Each row is a point on a tangle of strands that fork, close into loops and nearly touch. The rows are in no order.
In the rows, zero is written as 100.
Points whose rows are less than 70.2 apart are linked; no others are. Some points are linked to none.
rilud: [ 94 115 118 129 106 114  69  74 121  80  92  90 103 146  62 131 113 134
 130  72 105]
Tafo: [104 124 103  98  80 103  74 104  81  93  79  65 111 121  84  94 107 104
  93  94  99]
lem: [ 95  91  72 102  79 132 137  48 131 151  88 109 102  97 133 106 146  69
 135 107  95]
bub: [116  99 129 133 125 106 114 158  80  81 108 125  84  95  70  80 115 117
 109  73  79]
vute: [115  85  81 125  92  72 122 121 115 112 132 147 108 127  85 109  88  65
  93  85 102]
nibov: [ 96 108  93 104  88  60  92 110 108 101 118 112  97 134 103 105  59  92
  92  94 134]
mozi: [121 121  97  98  67  75  98 111  87  93  89 104  69 125  88 113  70 101
  55  95 118]
dor: [ 91 119  70  49  79 102  96  82  73 133  85  73 115  74 131  69 116  78
 120 139 109]
futib: [101  79 116  82 136  95 130  93  90  84 112 121  82  56 128  79  92  99
  80 114  89]
dubun: [105  78  83  97 101 100 119 116  80 114 120 126 124  76 110  86 109  48
 105 109  86]
vose: [ 84 102 130  87 135 116 106 109  85  80  97  69  95  68 114  79 106 120
  96  99  76]
zozi: [101  96  81  99  64 106  40  71 108  97  78  58 133 122  91 118  88 114
 104 108 127]
Faleg: [100 140 113  72  84  48  89 121  95 102 106  97  84 116 109  76  66 102
  57 110 132]
Lufat: [101 117 132 114 117 128  86  96  93  74  68  69  72 101  82 108 117 149
 107  84  90]
nizu: [ 96 129 118  99  94  89  70 129  78  89  95  65 112 119  80  80  94 105
  92  92 108]
vanev: [ 95  83  74  80  99 123 127  72  92 120  95 111 102  62 139  92 116  75
 123 121  96]
kogig: [ 84  72  99 116 123 120 119  78 137 105 108 123 109  86 115 105 135  90
 131  86  68]
Pasig: [108  93  98 106  89 101  90  67 115  84  75  89  70 119  94 140  86 118
  91  92 103]
Tabek: [102 107  93  57  87  89  77  58 108  95  67  64  78  90 123 100  84 133
  83 129 111]
fedod: [ 77  82 124  93 136  92  97 118 101  73 122 100  94  81 111 104  56 126
  94  99 107]
fer: [ 77 106 118  67 127  65 104 125  83 107 139 109 110  71 124  69  59  88
  88 124 129]
Raz: [ 98  80  90  77 110  73 118 103  86 108 133 145 103  71 124  88  69  70
 109 125 130]
lev: [ 98 118  74  38  75  84  79  92  73 123  87  81 111  66 125  75  88  89
 109 149 130]
funof: [ 98  90 102 126  95 101  93 124  94  87 107 110 108 116  77 122  88  99
 107  80  98]
Suk: [123  78  95 158 100 119 113 138 112  96 107 151 100 114  45 131 118 113
 110  71  82]
Bota: [ 78 111  95  72 101 105 101  94  82 118  99  66 122  84 128  69 124  79
 121 117  87]
gabo: [ 92 101 127 129 137  99 109 147  99  83 124 111 115 105  72  78 120 108
 123  75  74]
Tase: [ 95 134  98  89  80  45  94 117 109 108 116 113  83 133 117  87  57  90
  66 102 144]
kofid: [132  83  81 152  90 126 122 122 107 106 105 134 105 122  48 149 119  97
  98  79  86]
duf: [108  96  88 148  88 132 103  98 115 104 100 115 123 133  53 152 133  94
 123  74  83]
bas: [118 121  92 105  85  88 119 117  77 114 103  96 114 117  83  79 125  55
  89  96  80]
tegov: [113  95 100 123  94 126 121  97  98  95  86 104  88  99  87 115 122  89
  93  85  71]
kasa: [ 82 124 122  91 105  76  79 150  85  92 122  82 111 107  98  76  66 102
  84  94 121]
Pivo: [104 128 136 110 107  87  93 156  75  75 100 101  69 100  85  81  67 131
  75  85 116]
Dez: [109 112  92 106  62  87  31  97 109  90  83  63 130 133  79  94  76 125
  85  99 143]
Sog: [ 93  86 118  93 129 116 122 103  90  85  98  99  94  60 120  82 112 102
  95  98  70]
nolog: [ 80  87 115 128 106 133  99  70 135  84  90 102  98 108  84 141 130 120
 131  71  75]
Bosad: [ 81 112 118  63 135  77  73  92 113 102 117  49  99  92 113  77  64 145
  83 133 119]
Mim: [ 88 121 130 116 141  92 105 121 101  86 119  87 109 123  77  73 121 113
 124  81  82]
beri: [102  89  80 136  81 148 122  91 119 126  92 106 125 109  81 139 146  74
 112  83  73]
tuf: [ 78  71 105 123 105 152 126  87 140 117  92 121 113  76 122  99 154  94
 126  75  57]
lini: [ 84 115 123 121 117  96  61 100 117  78 105  83 111 144  71 111  86 143
 126  79 119]
lar: [ 93  82  72  80  78  96  53  74 106 108  93  74 121 100 111 119  72  99
 122 121 132]
tabe: [ 95 125 130 126 106 144  84  87  98  84  67  73  88 114  77 111 139 141
 125  75  84]
bivo: [ 94  75  81 110  82 133 108  51 125 109  81 100  94  97 114 153 107  94
 112 100  92]
Des: [117  87  80 106  93  65 127 105 106 114 128 146  93 111 103 105  79  61
  87 104 114]
sebi: [ 97  71  73 107  93 101 109 113  94 118 125 124 141  92  98 111 104  53
 122 106  89]
Bam: [107  69 105 104 119 132 134  96 103  96  95 127  93  58 127  76 133  88
  89  96  59]
Karet: [ 87 110  97 114  90  67  73 102 119  93 116 102 107 152  93 113  65 111
 104  85 137]
Dekim: [127 120  92 127  69  86 108 114  96  98  93 113  71 146  70 125  76 102
  68  82 122]
Sav: [ 90  82 105  90 143  73 123  99 113  99 136 119 109  91 117  78 100  88
 113 108  92]
mav: [101  78  84  69 104 119 133  73  77 104  93 123  87  41 145  90 102  85
  98 133 103]
dafe: [ 84  88  79  88  77 141 114  81  86 123  78  80 112  69 137 103 118  80
 110 114  88]
gebi: [109  81  74  69 113  85 129  84  88 113 126 146 100  64 126  80  95  65
 126 133 127]
reper: [ 83 115 113 114 101  81  51 114 114  84 111  81 115 143  85 101  64 133
 104  85 138]
sizo: [ 93  59  78 118 100 103 108 103 114 104 123 136 127  97  94 127  97  77
 122  94  86]
dasi: [ 88  92 108  77 139  66 122 113  92 108 144 128 110  73 123  62  83  75
 105 120 115]
vasik: [102 101 115 119  98  89  84 119 103  73  98 108  70 122  84 127  56 135
  83  79 121]
godi: [114 126  95  68  64  50  55  89 115 101  84  70  96 126 105  86  70 129
  65 123 137]
rege: [116  85  75  94  91  82 118  79  99 112 106 120  89 102 110 119  85  76
  99 113 107]
zama: [ 87 131 139 106 143  77 100 133  99  87 124  81  96 124  81  68  96 128
 101  87 101]
zome: [107 102 112 109  94 100  76  94 103  71  82  84  72 118  86 127  71 141
  88  87 115]
Lale: [114 131 113  73  73  67  85 119  83  92  84  92  70 103 100  89  65 117
  42 108 121]
keb: [100 105  79 101  61 144 118  85  86 127  68  73 107  90 112 111 130  79
  86 104  81]
dezi: [107 115  69  77  78  91 116  45 110 133  80  87  88 114 119 103 122  81
 112 123 101]
dozib: [ 82 123  97  88  90 111  99  89  87 115  82  58 119 106 111  79 139  83
 114 102  79]
Notuk: [ 89 100  88  50 105  96  87  67  95 104  86  76  88  66 139  93  84 120
 105 138 117]
Nupa: [113  46  76 111 107 117 125  95 110 100 115 154 108  69 111 119 101  78
  98 104  81]
biber: [ 91  68  81 126  81 160 119  82 124 115  85 109 114  83 103 151 129  88
 112  88  72]
peg: [ 88 106 122  88 118 116  87  96  91  77  79  58  86  84 108  95 103 131
  94  99  84]
lil: [ 87  73  96 102 136  93 122  87 125 105 124 123 116  89 119  88 123  81
 128  99  77]
vela: [ 95  97  68  58  77  87  65  90  83 120 100  80 121  83 117  93  75  84
 124 138 138]
Boso: [105 100 101  82  88  99 102 115  65  95  95  95 106  75 105  93  88  72
  79 106  93]
nadi: [105 127  93  97  57  64  44 114 110  99  96  76 119 137  94  85  62 114
  70 105 152]
kezig: [114 110 133 108 135  98 124 107  98  72  92  97  56  95  90  86 107 133
  84  86  80]
vus: [119  72 100 122 117 132 128 106 118 101  99 135  96  82 102  82 151  85
  92  83  52]
Sozab: [106 112  86 101  71 109  85  85  91 107  79  73 111 125  87 118 109  91
  96  99  97]
Bube: [111 112  71 111  56 143  97  80  93 122  68  65 114 118  82 142 123  88
  86 102  96]
rikit: [107 105  66  94  77 110 136  52 116 144  85  99  98 107 122 102 139  66
 114 115  91]
tasan: [ 91 119 113 109 106 119 104 109  86 102  90  70 118 109  92  77 144  87
 116  85  68]
taz: [107  77  99  99 100 104 118 131  72  97 116 130 116  65 105  89  91  61
  83 100  88]
goz: [ 81  97 104  57 120  81  77  83 101  99 109  69 102  79 126  86  67 120
 102 134 125]
binid: [107  60  93 132 105 155 126  97 141 117  95 142 102  78 106 102 162  94
 101  75  49]
Murek: [ 92 125  97  75 102  52  88  92 103 113 112  77 112 130 103  75  93  91
 106 114 115]
puziz: [ 74 117 128  85 115  68  93 152  84  99 138 108 111  90 114  72  58  88
  79  99 124]
Nikas: [117 119  95  76  74  71  67  78 107  93  71  70  84 122 100 102  82 129
  69 114 119]
pafan: [134  53  84 115 108 109 127 113 108 100 118 165 100  76 101 101 103  73
  73  97  82]
sezom: [110 103  93  55 113  68 129  72  86 103 108 121  72  70 132  80  81  93
  87 137 122]
perav: [112 110 127  98 119  87 116 122  85  76 101 102  66  91  96  88  83 117
  70  93  95]
Duz: [109 100  67  78  74  86 101  69  94 119  89  95  95 102 114 119  86  81
 103 126 116]
kuvop: [ 81 130 132  84 142  78  81 114 107  94 124  53  98 115  93  70  76 140
  84 110 111]
bot: [120 106 134 125 129 114 120 127  87  76  90 107  63  93  76  87 121 131
 105  79  72]
napap: [101  87 118 146 123 121 108 102 127  81 100 132  94 107  65 124 137 128
 133  66  70]
kalot: [100 130 124 142 104 133  78  80 104  88  83  93 103 138  55 127 139 136
 144  70  98]
vos: [118  70 106 150 123 118 110 122 128  86 105 156  89  98  59 117 134 121
 116  68  65]
semov: [ 96  92  91 102  83 114  86  43 126  99  75  82  86 116 105 146 105 110
 109  99 100]
lop: [103 111  95  58  79  82  91 109  63 112 100  95 105  70 115  82  78  72
  78 129 117]
bir: [103 110 130 118 109 110  96 164  60  76 100 103  92  90  75  85  92 116
  98  79  93]

A fork is a point with three links, a tip a point with one. Leave the first point through the second and follow the links. Name the first fork or tip that comes.
beri / biber => vasik
rilud / lini => Dekim
rikit / dezi => vute
vute / Des => lem
keb / Bube => dasi
pafan / Nupa => lev

A tip is a point with one link. Name the tips that can be reached along the links from each point below, in the order of the rows.
Sog => futib, Dekim, mav, gebi
sebi => tasan, pafan
semov => nolog, vasik
rege => lem, vute

How many points has the smallest loop of links through each point below? Write - if it is on no loop.
kezig => 6
rege => -
dozib => -
